Points on a hilly landscape, in no order, each with its height.
A ball rolls from a point to whichever of its 2 nearest points has the largest drop for the distance, and stops where none of them is lower. Distance is the straight distance between rows; heights are no part of it.
Q54 h=797: [ -6  24   9  -2   4  -1 -14  10 -46  15   8   5 -22  34  -5  -5  15  20
 -11  20  23  41  29 -77 -23 -25]
Q653 h=353: [ -9  -3  40 -15   4  -4  -6   2  -2 -15 -33 -28 -18 -20  20   2  -5 -28
  -3   0   9 -21 -36  46  43  -2]
Q19 h=494: [  4  25 -20  17  -6   5   5   0  13  26  27  17  15  28  26  22  -4  12
   4 -10 -19  22   3 -42 -40   4]
Q332 h=615: [ -3 -14  -9   9 -37 -14  -3  23  54  24 -40   7  -9   6   1 -11  12   0
 -35 -28 -24 -20 -65  29   8 -28]
Q163 h=396: [ -1   2 -10  10  41  27 -11  15 -40 -24  16  12  -1  -8   3 -12  44 -25
  -8  -6  16  10  30  -3 -20  16]
Q180 h=559: [-31  20  56  14 -21  35 -15  29 -31 -15  12 -15 -16  -5  10  15 -26 -13
  29   9  30 -26 -23  17  12  14]
Q95 h=555: [ 34  15   6 -20  -9 -10   5  20   0  17  33   9 -16 -10  -5   3   4  49
   5  -8 -20   9  -4 -35 -32  12]
Q789 h=707: [ 12  -5   4 -32 -10 -12   3  24  -1 -21  -1  22 -25 -39 -37 -13   3  54
   8   9  13 -10 -18 -29 -23  -6]
Q319 h=551: [-15  -8 -13   8 -11 -14  19 -26  27  -1 -15  -8   2  -5   4  19  -8  -2
  -6   9  -6 -13 -17 -16  -5  -9]
Q215 h=248: [ 11  -6 -21 -26 -20  11   9  13  37  21 -13  23  10  13   5   0  14 -10
  16 -19 -41  -3 -25   4 -27   6]
Q281 h=667: [-25   8  57  13 -15  -7 -16 -31 -17 -19   9 -41 -25 -14   9  12 -67 -17
 -14   8  31 -19  25  13  34 -10]
Q847 h=499: [-20 -18 -15  21  -8  17   7  24  22  30 -49   9  16  30  13  -6  10 -44
   9 -19  -8 -18 -23  62  44 -13]
Q121 h=684: [-19 -24   5  48 -22 -12  16 -42  40  -2 -19 -16  18  22   2  36 -32  -6
 -31  -2   7 -36 -25  11   0 -14]
Q599 h=561: [ -3 -11  34 -14 -21 -10   6  23 -11  21 -31  -3  -1  -4   3  -2 -30 -54
  17 -39  17 -41 -12  64  82  -4]
Q643 h=203: [ 23  -7 -57 -18  38   6  10 -27 -10 -14  10  -9  14   4  19 -10  26   8
  -7  -7 -13  27  22 -24  12   5]
Q972 h=635: [ 15  22  34  -6 -47   3   6  30   1  20  29  22 -21   6 -12  11 -24  41
 -19  -4  -4  14  -4 -44 -57 -12]
Q803 h=461: [  2 -17 -27  13   0   7  11  13  30  26 -29  16  24  15  -4  -2  25 -18
   1 -11 -22  -5 -26  34  24  -9]
Q893 h=409: [ -2  14   7   1  10  32 -23  11 -52 -31  19   2   4   1   4 -29   6 -10
  14  34  15  29  14  -6  -6  13]
Q457 h=633: [-25  19  54   8  13   9 -20  -8 -28 -14   6 -35 -31 -12   9   7 -29   0
 -13  27  32  -8  15   0   6  -7]
Q104 h=425: [ 25 -19 -25 -17   6   4  17   1  12  26 -41  20  27  20  -9 -19  38  -5
 -13 -12 -37   8 -20  24  28 -23]
Q40 h=526: [ 15   2 -14 -25  39   7  -1 -20 -18 -15  21   9 -30  12 -10 -16  17  29
  -9  21   8  42  61 -44 -14   0]
Q460 h=402: [ -1   9  27 -31  24 -20 -19  -6  -6  -6 -39 -29  -8  -8   9 -15   6 -44
   3 -19  17 -23 -10  49  59 -10]
Q804 h=356: [  4   1 -25   5  -1   8  -1  21  25  14  17  32  21  28   7   3  29 -23
   6 -10 -17  14  22   4 -51  36]
Q833 h=663: [ 13  34   7   8 -45  13   4  41  29  37  38  42 -20  25  -8  17 -18  26
   0 -20   0  18  -2 -40 -47   6]
Q211 h=484: [ -1 -32 -46  -1  41  -3  -8 -38 -19 -13 -24 -20   7   0  10 -31  16 -23
  11   2   1  14  25  11  51  10]
Q109 h=13: [ -6 -20   8  12  11 -28   3 -40  17   0 -33 -37   5   7  11   8  -9 -12
 -26   1  -2 -14 -30  32  62 -16]
Q881 h=564: [ 14   8  -2 -21 -22  -6  10  11  31   4  -4  12  -8 -24  -4   7   5  20
 -14 -11 -16  -9 -42  -6  -9 -11]
Q241 h=593: [ 27 -13 -11 -23 -31 -23  19  13  39  23 -35  21  -5  -1  -5 -15  15   8
 -25 -23 -29  -6 -54   5  16 -25]
Q363 h=598: [-24  18  42 -12  20  10 -23  12 -36 -25   9 -33 -27 -20   0  -5 -11  28
   5  26  20 -12   7 -19 -21 -24]
Q131 h=669: [-10   8  -6  28  -5 -29  19 -40  22  -1   7   1  11  26  27  40 -27  25
 -23  18  -1  21 -16 -32 -12   1]
Q213 h=552: [ 55  12 -13 -23 -17 -25  22  -3  -3  21  27  20 -35  -3 -11   1 -41  42
  -5   1   6  24  33 -63  -8   6]
Q151 h=613: [-12  -6 -15  10  -1 -22  18 -48  24 -19 -10 -25  -2  18  20  30 -34  13
 -21  31  13   3  -4 -37   3  -9]
Q886 h=479: [ -3   1 -22  -6  34  21 -13 -25 -48 -23  19  -1  -2  18  -6 -26  34  11
 -14   1  16  43  64 -38 -13  22]
Q717 h=286: [-15 -21  40 -20 -17 -23   5  -7  -5 -13 -39 -57 -17 -20  21  -2 -17 -16
 -24 -17  15 -36 -23  41  57 -14]
Q171 h=447: [ 43  -8 -32 -14  13 -42  32 -33  17  18  14  17  -5  13   5  18 -31  32
   3  -9 -14  21  35 -45 -14  -2]
Q440 h=354: [  9 -17 -23 -14   3  32 -10  27 -11 -10   8  43   2   0  -9 -34  44  -9
  22 -36 -28  11  -4   6 -36  29]
Q422 h=812: [ -3  18 -14  16 -16 -11   8  15 -33  39   8  24   2  43   7   1 -11  16
 -13  21  16  41  27 -72 -33 -22]
Q984 h=427: [ -2 -29 -33  14  23 -15   7 -33  -8   6 -28 -10  25  14   5 -12  19 -27
  18  -3 -10  -1  -5  12  41  12]
Q93 h=711: [-16  10  10  22 -11 -14   7  -9   1  12   9 -11  -1  19  -1  21 -18   9
 -19  27  15  11  14 -56 -29 -27]
Q234 h=314: [  4  13  24 -45  14   7  -5   7  -6 -32  -9  11  -7 -19 -14  -8  19  14
   7  29   4   3  -1  -4 -27   4]
Q308 h=622: [ 14  -3 -16 -24  -2  -6  13 -18   0   1   9  -2 -25  10  -4   4 -15  21
   5  24  -8  20  18 -59 -20  -5]
Q744 h=658: [ 21  -4  -7 -16  16  -9  -6  27   6   3 -28  14  -1 -23 -24 -25  38  15
  -9  -5  -7  -9 -32  20  11 -16]
Q188 h=304: [-27 -15  30  29 -21 -27   7 -45  12 -10 -11 -56  16  -5  13  31 -42 -16
 -24 -19  11 -37  -2  29  34 -13]
Q896 h=406: [-17 -24  16   7 -15 -25  -5 -53   8 -23 -14 -73 -10  -1   4  15 -43  -9
 -20   9  16 -35   8  13  39  -9]
Q880 h=332: [ -9 -27 -26  19  23 -19  12 -49   1  -7 -15 -26  32  32   6  22 -15 -11
  20  18   1  -6  -2   4  38   6]
Q264 h=597: [ 23  13 -15   0 -15 -11  16  17  43  36  18  30  -4 -10  -9  22  -1  19
  -3 -25 -11  -5 -10 -17 -25  -2]
Q262 h=369: [  4  14  -9  -7  10  19  -9  -7 -25 -23  16  20  -2  -5   5 -20  11  15
   7  25  -8  44   4 -25  -6  12]
Q646 h=290: [ 45  -9 -10 -46  -1 -28  23 -20  39   7 -10  26 -19  -3 -11   0   4  17
  -4 -16 -26  17 -17 -21  10   2]
Q944 h=297: [ 35 -21 -33 -39  23   4   9  19 -22 -17  -8  51  -3 -17 -17 -45  62   6
 -11 -54  -2   6   8   6 -24  36]
Q65 h=730: [ 21  10  12 -28 -20  -4  10  39   7  -2   8  55 -24 -31 -27  -9  -1  52
  23 -16   4  -9 -23 -16 -37  12]
Q644 h=641: [ 37  -3 -18 -19   5   6  11  39  20  31 -10  44  -8 -11 -11 -11  37  20
  -8 -17 -22  -6 -32  17  -8  -1]
Q243 h=439: [ 15 -10   3 -27  40  12 -17  17 -57 -41 -10 -13   4 -22   3 -39  23 -26
  17 -10  32  -8  17  48  55  15]
Q193 h=535: [  4  -3 -25  23  26 -30   4 -32 -15   6  21  20  -4  39   7   4  -4   4
  -1  17   1  42  40 -60 -29   1]
Q400 h=768: [-31  40  15  30  -7   9 -26  27 -35   7  22  -6  20  19  10  -5  10 -22
  15  13  22  15  24 -10 -18  13]
Q967 h=680: [ 15 -14  12 -41  16 -10   3  28  -5 -20 -25  14 -18 -33 -25 -23  23  51
   5   7   0 -18 -33  10 -11 -14]
Q571 h=625: [-25   0  22   8  -8 -17  -9 -32  -6  -9  14 -73 -15  15  -1  20 -14  30
 -18  26  10  -4  16 -38   3 -10]
Q254 h=438: [  0   8   5  -9  26  10 -29 -14 -24 -24  -2 -21 -23 -22  -9 -25  -4   1
  10  33  16  -8   9   4  19  -5]
Q520 h=294: [-24   6   6  31  -5   9 -12 -21 -25   4  -5 -35 -20 -15   4  10 -34 -18
   8  19  25 -35  -6  -9  26   1]
Q22 h=408: [ 33 -13  -8 -14 -10 -40  30 -42  49   2  -2  15  -5   6  -9  23 -20  31
 -35  -6 -16  14 -13 -18   9  -3]
Q347 h=734: [-11  17  -7  19   9  -1  -9 -18  -9   6   8  -9   9  28 -20  13  -2  -9
   4  26  18   7  25 -62 -13 -18]
Q857 h=444: [  3  19 -22  -7  23   3   1   8 -17  -8  28  32  -2 -12   8  -5  20  -6
  -2 -14  -1  31  29 -45 -41  -7]
Q842 h=742: [-25  14   2  45   8 -17 -14   7 -11  12  17 -29  32   7  16  10  -8 -25
  16   6  11 -10  18  16  10   5]
Q691 h=770: [-26  27  16   2  16  10 -24  21 -66 -15  10 -26   1 -14   8 -14  -1 -12
  32   8  40  -9  29  -5   5  19]
Q850 h=590: [-13  -7   1 -22 -17   9  15 -13   1  -8  -2 -11 -12 -16 -12   3  -3   8
  12  20 -15   0  -8 -29 -16 -10]
Q360 h=336: [ 27  -8 -51 -10  16 -21  25 -26  15  10   6  21  13   2  12   4   1  13
   3 -15 -22  21  11 -29   1   4]
Q495 h=582: [ 12 -16  28 -23 -12 -20   7  10 -24  12   5  -4  -6 -14  -2   7 -51 -46
  24 -25  18 -32  16  44  86  16]
Q913 h=193: [-40  25  17  47 -24  21 -16  11  35  10  14   4   5  25  12  31 -22 -16
 -14  10  10  -1 -10   3 -27  -4]
Q89 h=436: [  3  12 -34  21  32  12  -3  -1 -17 -17  21   8  11   0   9   3  23 -30
  -5   0  10  20  22 -23  -7  -2]
Q907 h=309: [ -6  -7   6   8 -10  19  -7 -23   5  20 -27 -13  24   0  -8 -10 -11 -30
  13   2 -24 -26 -17  40  30  -7]
Q367 h=496: [ 20 -23  -1  10 -30 -31  20 -41  58  -3 -15   5  -1  11  -7  20 -21  11
 -46  -6 -15  -6 -40  -8   2  -9]
Q36 h=478: [-22  -6  17   9 -27  -4  -8  21  20  -2 -24 -14   1 -31   0 -14  -9 -17
 -16   2  -3 -27 -34  44  -1 -22]
Q430 h=469: [-11   7   9  23   2  32 -20  44   2   1  21  -1  -3   1  -3   2  28   2
  17  -5  -9  -6 -28  26  -7   6]
Q485 h=763: [ 26  -3 -19 -50  26  11   4  20 -26 -29 -10  46 -11 -28 -18 -28  35  46
  17  -4   7   5   1 -10 -20  20]
Q289 h=656: [ 15 -11  -9  21  20 -31  -9 -48  17  -1  15   4   2  17   5   7 -18   4
  -9  22 -32  23   7 -17 -13  -3]
Q388 h=566: [-26  22  33   6 -10  15  -7  24 -21 -12   6 -12  -5 -25  -1  -1 -15  19
 -11  27  11 -11  -8   0 -34 -22]
Q714 h=394: [  0   5 -28  30   7  23  -2  28  -6  22  27  43  12  25   8  -2  27 -17
 -11  -2  -2  31  38  -7 -55  28]
Q475 h=400: [ 16  -3 -21 -17  16  20   9  16 -22 -16  29  42  -1 -12   0 -15  35   7
  14 -42 -15  26  12 -24 -34  17]
Q195 h=373: [-13  14  -9  24  13   9 -15 -22 -16   2   1 -12  -9 -13  -3  -1  -8  -2
   0  30  12  -1  -4 -20  20   2]
Q354 h=508: [ 16  10  -3  -5  -2  15  -3  42   6  12  31  12  -1  -8  -9   6  30  34
  16 -13 -20   3 -22  -4 -26  12]
Q609 h=282: [  8 -13 -18  -6  20 -11  12  13  -2 -14   2   7  26 -14 -10 -12  43 -16
  -2   5  -7  21   8  18  12   3]
Q496 h=591: [ -8 -12  -2  26 -56   3  16   4  58  16   1   0  -2  10  -9  30 -14  19
 -41  -2  -8 -18 -27   1 -28   1]
Q953 h=106: [ -3  -6  10 -25 -21  31   2  34  10  -2 -13  26   4 -11 -21 -12  11  12
  14   7 -17 -11 -28  24 -27  -6]
Q711 h=637: [-12 -19   1  21 -33  -9   3  -5  51  22 -45 -17   3  15  -3   8   1 -17
 -32 -23 -16 -46 -46  36   7 -23]
Q433 h=544: [ 25  -3 -13  -3 -10 -33  29 -37  19  15  16  12 -15  20   0  25 -43  29
 -10   5  -5  11  15 -68 -29 -12]
Q704 h=533: [ -7  11 -20  29 -19  26  -6  24  35  34  25  27   1  34  16  19  -7  -2
   9  -6 -20   5  -4 -21 -52   6]
Q314 h=547: [-21  -6  29   2 -51  18  21 -10  33   2 -19 -12 -14 -13 -12  31   5  10
 -35   0   3 -33 -32   9 -20   5]
Q678 h=540: [-29   7  33  30 -10  11  -4  28 -12  -5  10 -20   6 -29   0   7 -24  -8
  -4  18  16 -10   1  31   0 -18]
Q934 h=634: [ -5   2   4  33 -40   7  16  24  24  25  23   8  -2  20 -13  34  -7  22
 -23  16   5   6  -8 -24 -38  -2]
Q854 h=299: [ 14 -16 -21 -17  28   5  11 -31   1  -3 -14 -28   6   2   7  -1   5  13
  -9  28 -18  11  11   5  30 -16]
Q5 h=349: [-27 -11  -8  48 -11  -3 -18  -3  35  12  -6  -5  28  17  15   5 -23 -36
  15  -6 -16 -16 -16  43   1  -5]
Q936 h=624: [ 45  11 -24 -18 -10   0  12  46  35  32   8  58 -19 -18 -19  -3  10  19
   5 -39  -6  -2 -15   1 -18  13]
Q222 h=355: [  0   1  -8 -14  41  16 -12  19 -42 -29   2  15  -6 -31  -8 -23  39   5
   6  10  27  -4  22   1 -26  -1]
Q922 h=105: [-30  18   2  37   2  35 -13  18  28   5   7  17  11  21  14  22   0 -45
  13   2   9   4   1  23 -13   9]
Q358 h=515: [-13   3 -14  14  47  -1 -22 -42 -29  -2  11 -44  -1  22  12  -1  -7   5
  11  27  14   8  47 -13  27   5]
Q703 h=308: [ 23   7 -30 -34  28  16  -9 -10 -18 -26  13   2   1 -16   2 -23  25  27
  -2   3 -10  29  10 -13  10   4]
Q134 h=307: [  7   1 -11 -12  -1  23  -2  10  10   5   7  28   8  10   9 -10  26 -20
  20  -8 -32  11  -8   6 -40  21]
Q497 h=534: [-11 -17   7  19 -14   1  -2   9   9  31 -37  -1  26  19   6   5 -33 -52
  10 -30   2 -36 -10  73  62 -11]
Q954 h=630: [ 51   8  -8 -33   5  -6  20  29 -35   5  33  58 -15 -18 -19 -20   7  36
  13 -42  12  28  46 -29 -34  33]
Q528 h=715: [-34   3  -7  55 -11 -32  -6 -14  10   8  12 -22  30  22  16  19 -26   1
   2  16   8  -7  -2 -10  -9  -4]
Q707 h=183: [  6 -24   3 -14  26 -14  10 -31  12   6 -35 -28  -8   4  10  -1  10   0
 -20   6 -24  -3 -23  14  42 -30]
Q466 h=528: [  2   6  16 -17   2  -5 -17  -4  15 -25  -8 -20 -14 -30  -7  -8   4  10
 -10  -2  -8 -13 -37   2   5 -31]
Q756 h=574: [-12  -8  -9  35 -21   2   8 -12  46  20   6  17   8  35  19  24 -24  -9
   2   3 -27   0 -24  -6 -39   1]
Q690 h=507: [  7 -12 -26  15   3 -26   7 -10  34  20 -17  -1  11   5   9  11   8  -7
  -4  -3 -21 -10 -35   3   5  -2]
Q42 h=664: [  7   2 -27  15 -34 -12   1   2  76  23  -2  29  27  27 -10  17  -5   4
  -5 -26 -17  -6 -30  12 -13  -2]
Q987 h=681: [-31   1  15  42 -24 -23 -10 -32   2  -6  10 -54  14  12  12  24 -35   6
 -14  11  11 -18  -4 -16   2 -10]
Q949 h=24: [ -5   2   0 -18  -5  40 -22  41  15   0 -25  35   8  -3 -17 -32  31  -3
  21 -20 -11 -17 -32  51 -16  -3]
Q889 h=659: [ 37  21  13  -5 -37   7  15  46  35  28  38  64 -32   4 -10   8 -26  29
  13 -29  -3  18  -2  -7 -36  31]
Q295 h=485: [-17 -10  11 -10 -11 -25  -5 -44  23 -22 -15 -54 -11  -9 -15   2 -13  -3
 -10  15  15 -20   1 -11  16 -10]
Q977 h=446: [-18   2  24  10 -14   3 -28  37  -1   0 -11  -7  -2 -25   7 -26 -15 -34
  14  -5   6 -29 -22  64  15  -4]
Q333 h=747: [ 16   5  -1 -27   9  16  -7  46  -9 -18  -7  60   1 -26 -16 -24  30  52
  27 -10   7 -11 -30  11 -33  18]
Q526 h=757: [-34  32  19  28  -1  -9 -24   5 -42   4  21 -35  14   2  23   1 -23 -26
  16   9  26  -2  28  -3   9   2]
Q85 h=431: [  7  11 -42  18  16   0  13 -26   2  14  16  17  31  23  22  25   6  17
   2  -3 -17  19   7 -29 -10  13]
Q64 h=182: [-17  19  21   9   5  15  -7  12   7  -1  -1  -4   0   2   5  17  11 -41
   8  18  13 -12   7  21 -12  12]
Q484 h=391: [  4  -9 -11 -28  40   1 -15   0 -34 -46  -1 -21  10 -18   0 -38  38  -4
   4  -1  10  21  26  29  35  13]
Q988 h=205: [-12 -17   5  24  -6   2   5 -37   4   1 -12 -26  30  22   8  22 -30 -31
  17  17  -6 -17  -3  22  26   6]
Q959 h=428: [-17 -12  -5 -30  28   4 -10 -10 -41 -22   4 -17 -24 -19   5 -31  21  17
  24  18  -7  16  38  -9 -19  10]
Q212 h=437: [-12  11   3  10  25  23 -24  -2 -66 -27  20 -10   2  10  10 -29  14 -12
  -3  27  27  39  55 -11   3  18]
Q315 h=488: [  4  12  15 -31  17  11 -31 -16  -9 -35 -12 -26 -24 -32  -5 -23  -5  25
  -3  17   7 -15 -25  12  22 -18]
Q894 h=474: [  6 -24  18 -25  29   4   1  26 -49 -10 -27 -13  -5 -13  -8 -20  15 -29
  24 -17  17 -14  10  57  74   5]
Q21 h=276: [-28  -2  19  55 -24   9 -12  -7  29   3   5 -14  14  27  17  29 -41 -39
  -5   2   7 -20  -9  29  -5  -1]
Q557 h=70: [ 29 -10  -6 -40  37 -12  21   9   6  -1   6  28 -17 -22 -28   0  40  27
  -3 -16 -12  19  14 -12   2  -2]
Q11 h=602: [ 10  29  28 -16 -24  13 -12   8  -2   6  27  -8 -10  -1  -4   8  -8  34
 -11   9 -12   0 -12 -38 -48 -16]
Q522 h=504: [-23 -21  34  17 -48  27  15  -3  18  -3 -18 -32 -13  -7  18  24 -15 -15
 -21  -3  -3 -32 -43  37   9   3]
Q589 h=545: [ -7   2  -3 -34   8 -26 -20 -36  18 -28   5 -48 -25  -8 -12 -16   0  24
   3  19   0   5  14 -21  10 -15]
Q272 h=482: [ -1 -10 -11 -39  36  15 -15  -6 -54 -47  20 -10 -17  -2  -7 -37  36  32
  16   3   6  29  46 -28 -21  13]
Q920 h=657: [-21 -20   1  27 -26  -4  16 -21  39  12 -41 -23  27  15   7  29 -19 -20
 -22 -12   7 -48 -33  35  25 -16]
Q674 h=189: [ -9   3  14  17   1  -2  -3 -18 -31   7   4 -32  -9  -5  21  20 -54 -34
  23   6  28 -31  14   7  57  18]
Q338 h=538: [-33   5  31  17 -37  41  -2  27  13  -3   4 -23  -3   6  15  22 -18 -24
  19  -1   7 -20 -33  32  13  14]
Q726 h=300: [ -4 -13   7  -8  20  -1 -10 -11 -31 -15   5 -53 -16 -16   9  -3 -23 -17
  30   7  14 -18  13  11  63   5]
Q899 h=367: [  3  -9  21  -2  17  11 -15  17 -52 -16  13 -25 -10 -14  -4  -6 -17 -32
  39  -4  21 -31  15  29  46  18]
Q876 h=752: [-13  19   5  -5  21  10 -12 -18 -26 -12   2 -19  -8  24 -14  -1   9  -9
  10  39  27  23  43 -47   1  -3]
Q923 h=600: [  5  -4 -18  19  36 -27  -8 -53   2   4   7  -7  -8  35  13   9 -26  19
 -13  29  -7  17  30 -48 -23 -21]
Q398 h=192: [ 44   3   2 -39  10 -25  21  -1  17  11   5  44 -25 -25 -21  -6   7  34
  -7 -26 -16  22   4  -7  -2  10]
Q570 h=605: [ 54  36  -8 -15 -25 -14  24  23 -10  32  36  48 -13   8   0   4 -31  20
   8 -22  19  30  32 -58 -25  11]
Q625 h=440: [ -8  -6 -27  27  39 -14   1 -46 -13   6   3 -27  26  34   4  20  -3   7
  14  25   6   3  31 -15  16   8]
Q818 h=181: [-13 -20  26  16 -13 -41   2 -17  12   8 -29 -53   8   4   6  10 -18 -18
 -18 -25   2 -40 -21  46  57 -17]
Q855 h=636: [ 33  28  14 -21 -33 -19  26  16  19  28  29  51 -24 -13   1  14 -38  25
   6 -32  -7  23   8 -30 -33  20]
Q426 h=382: [ 31 -18 -29 -35  27  -5  22 -26  12  15 -32  13   7   5  -9 -11  28   4
 -13   0 -27  12  -1   4  23 -12]
Q335 h=386: [-11  -3  11 -15   3  19   2 -23  -6 -12 -12 -43   5 -15  13   4 -22  -1
  -6  23  -7  -3  -4  16  29 -20]
Q173 h=486: [ 15   7 -35   6  15 -18  14  -8 -15  11  24  40   0  11   6  -3  -1   7
  -2 -10   0  43  43 -58 -29   6]
Q210 h=623: [ 10 -18 -23  19 -17 -26  20 -23  58  14  10  39  18  33   1  27 -23   8
   9 -20 -30  13 -22 -10 -24   3]
Q227 h=201: [ 23 -23 -13 -50  47  -6   7  -2 -14 -10 -16  26 -14 -21 -20 -27  64   7
  -3 -30 -13  12  20   7  -3   7]
Q697 h=776: [-16  36   5  15 -15  11 -13  43 -18  13  27  19  13  23   7  -3  13   2
   1  11  12  30  21 -32 -49  -5]
Q43 h=404: [-10   4  23   1  21  28 -17  29 -44 -16   6 -11   9 -18   0 -11  10 -30
  43 -21  14 -22   2  41  21  18]
Q820 h=306: [ -7   2  18 -27  46  24 -15  11 -45 -38 -12   4  -3 -21  -9 -16  36 -14
  22   2  34 -16  26  24  -6  15]
Q183 h=175: [  4  -5   1 -45 -19  14  13  15  13   5 -34   8  15  -3  -6 -14  31  -3
  11  -9 -36  -4 -27  26  -8  -7]
Q63 h=410: [-16  -7  -6  22 -11  10 -29  29  14   3  -1   6  15  -7   4 -25  -1 -39
  17  -2 -18  -9 -10  52  -6  -7]
Q734 h=209: [ -4   2 -11  -9   3 -29   5  15   9   0   9 -14  12 -22 -20  -4  31  14
   4  15   0   7   1  -3   5   9]
Q720 h=511: [-29  -2   8  34 -36   1  10  13  20   4   2 -20  11 -26   6  14 -22   1
 -28   9   4 -16 -15  20  -7 -22]
Q226 h=346: [ 37  -3 -45   1  23   2   0   0   7  15  10  43  26  -3  -8 -18  35   5
 -19 -38 -25  18  15   7  -8   9]
Q947 h=414: [ 19  10 -27  -5   4  -3  28   8  20  10  -1  39  11  -9   5  13  16  -4
 -15  20   0  25  14  -5 -25  16]
Q692 h=569: [-33  15  15   9  12  -8 -15 -28 -29  -1  12 -60  -7  16   6  13 -22  17
   7  26  27   8  45 -27  30 -10]
Q4 h=584: [  1 -26   4  25 -60 -16  20 -32  41 -15  -3  -1 -20 -14 -10  20 -21  18
 -62  -6  -1 -17 -24 -18 -25  -3]
Q266 h=452: [ -4   3 -20  21   5   7  18  -4  -3  10  -3  22  14  -3  12   5 -10  -5
 -11  43  -1  24  15 -14 -18   4]
Q369 h=368: [ 21  15   6 -26   5   6  10  12  -6   2   2  33 -13 -14 -12  -3  10  14
  -9  30   4  16  19 -18 -44  14]
Q75 h=100: [ -7   3   2  -5   1  38 -21  35  -7 -12 -16  29  25  -2 -11 -36  41 -20
  20 -28  -3  -2 -18  61  16  13]
Q467 h=188: [ -5 -13 -26  22  18  28 -13   8  -2   5 -14  22  35  11 -11 -21  46 -33
   4 -27 -13   4   6  48  19  21]
Q247 h=364: [ -5  -7  13  -3  -4   6 -20   5  -3   4 -30 -18  21   8   6 -27   6 -42
  21 -25 -27 -18 -26  52  48 -17]
Q554 h=451: [-10 -17  28  -3 -32  21  13 -25   2 -16 -15 -49  -9 -14   9  17 -20   6
 -25  11   0 -22 -28  13  21 -15]
Q768 h=675: [-28 -12  19  29 -48 -16  16 -10  18  -6   3 -13 -11   5  -3  24 -28   0
 -29  15  10  -3  -4 -42 -40 -24]
Q600 h=379: [  7  -5  12 -23  16   1 -17  19 -15 -12 -39  -4   7   2  -5 -39  36 -18
  10 -19 -11  -4 -29  45  50 -16]
Q462 h=784: [-11  28  14  -6   1   2  -3  31 -36  -7  25  -2   2  10  -2   2  20  20
   3  24  20  35  19 -47 -26  -7]
Q884 h=335: [ -1  -7   3 -16  23  -5  -1   8 -15 -14 -20  -8  24 -16   3 -27  34 -22
   1   0  -4  14   0  43  38   3]
Q846 h=626: [  4 -13   6  -3 -39 -29  28 -11  30  -1  18   4 -21  -3  -2  20 -30  20
 -15   3  -9  17  -5 -47 -31 -15]
Q50 h=594: [ 27  15  -3 -12  -3  -6   0  24 -24  19  38  33  -3  -3 -24 -10  14  41
  11 -16 -10  21  24 -35 -39  22]
Q310 h=272: [  9  -5 -42  32  19  23  -2  -3  -1  21  10  26  40  13  -4  -4  31  -9
  -9 -11 -14   8  20  22  -6  12]
Q752 h=694: [ -1   2  58  -8 -14  -3 -10  -8 -22 -16   9 -32 -17 -32  15   9 -66 -20
 -14  -5  19 -29   4  47  48  -8]
Q836 h=434: [-26   8  12  20   2  34 -10  38 -12   7  10  -8  12  -6  -2   9  11 -19
  44 -16   8 -20 -11  44  31  22]
Q662 h=46: [-10  -7  20  16 -22  -2  -2  -8  -6  12  -7 -18   9   5  16   9 -43 -53
  24   1  13 -34  -8  39  43  23]
Q71 h=249: [-19  19  39 -13  26  17  -9  20 -20 -25  -4  -4  -6 -21  -7   7  16 -12
  17  17  25 -17   5  20 -18   5]

Where does a ball stop that starts at each point below?
Q678 -> Q922
Q193 -> Q949
Q131 -> Q109
Q833 -> Q662
Q599 -> Q109
Q954 -> Q949
Q850 -> Q109
Q50 -> Q662
Q180 -> Q109
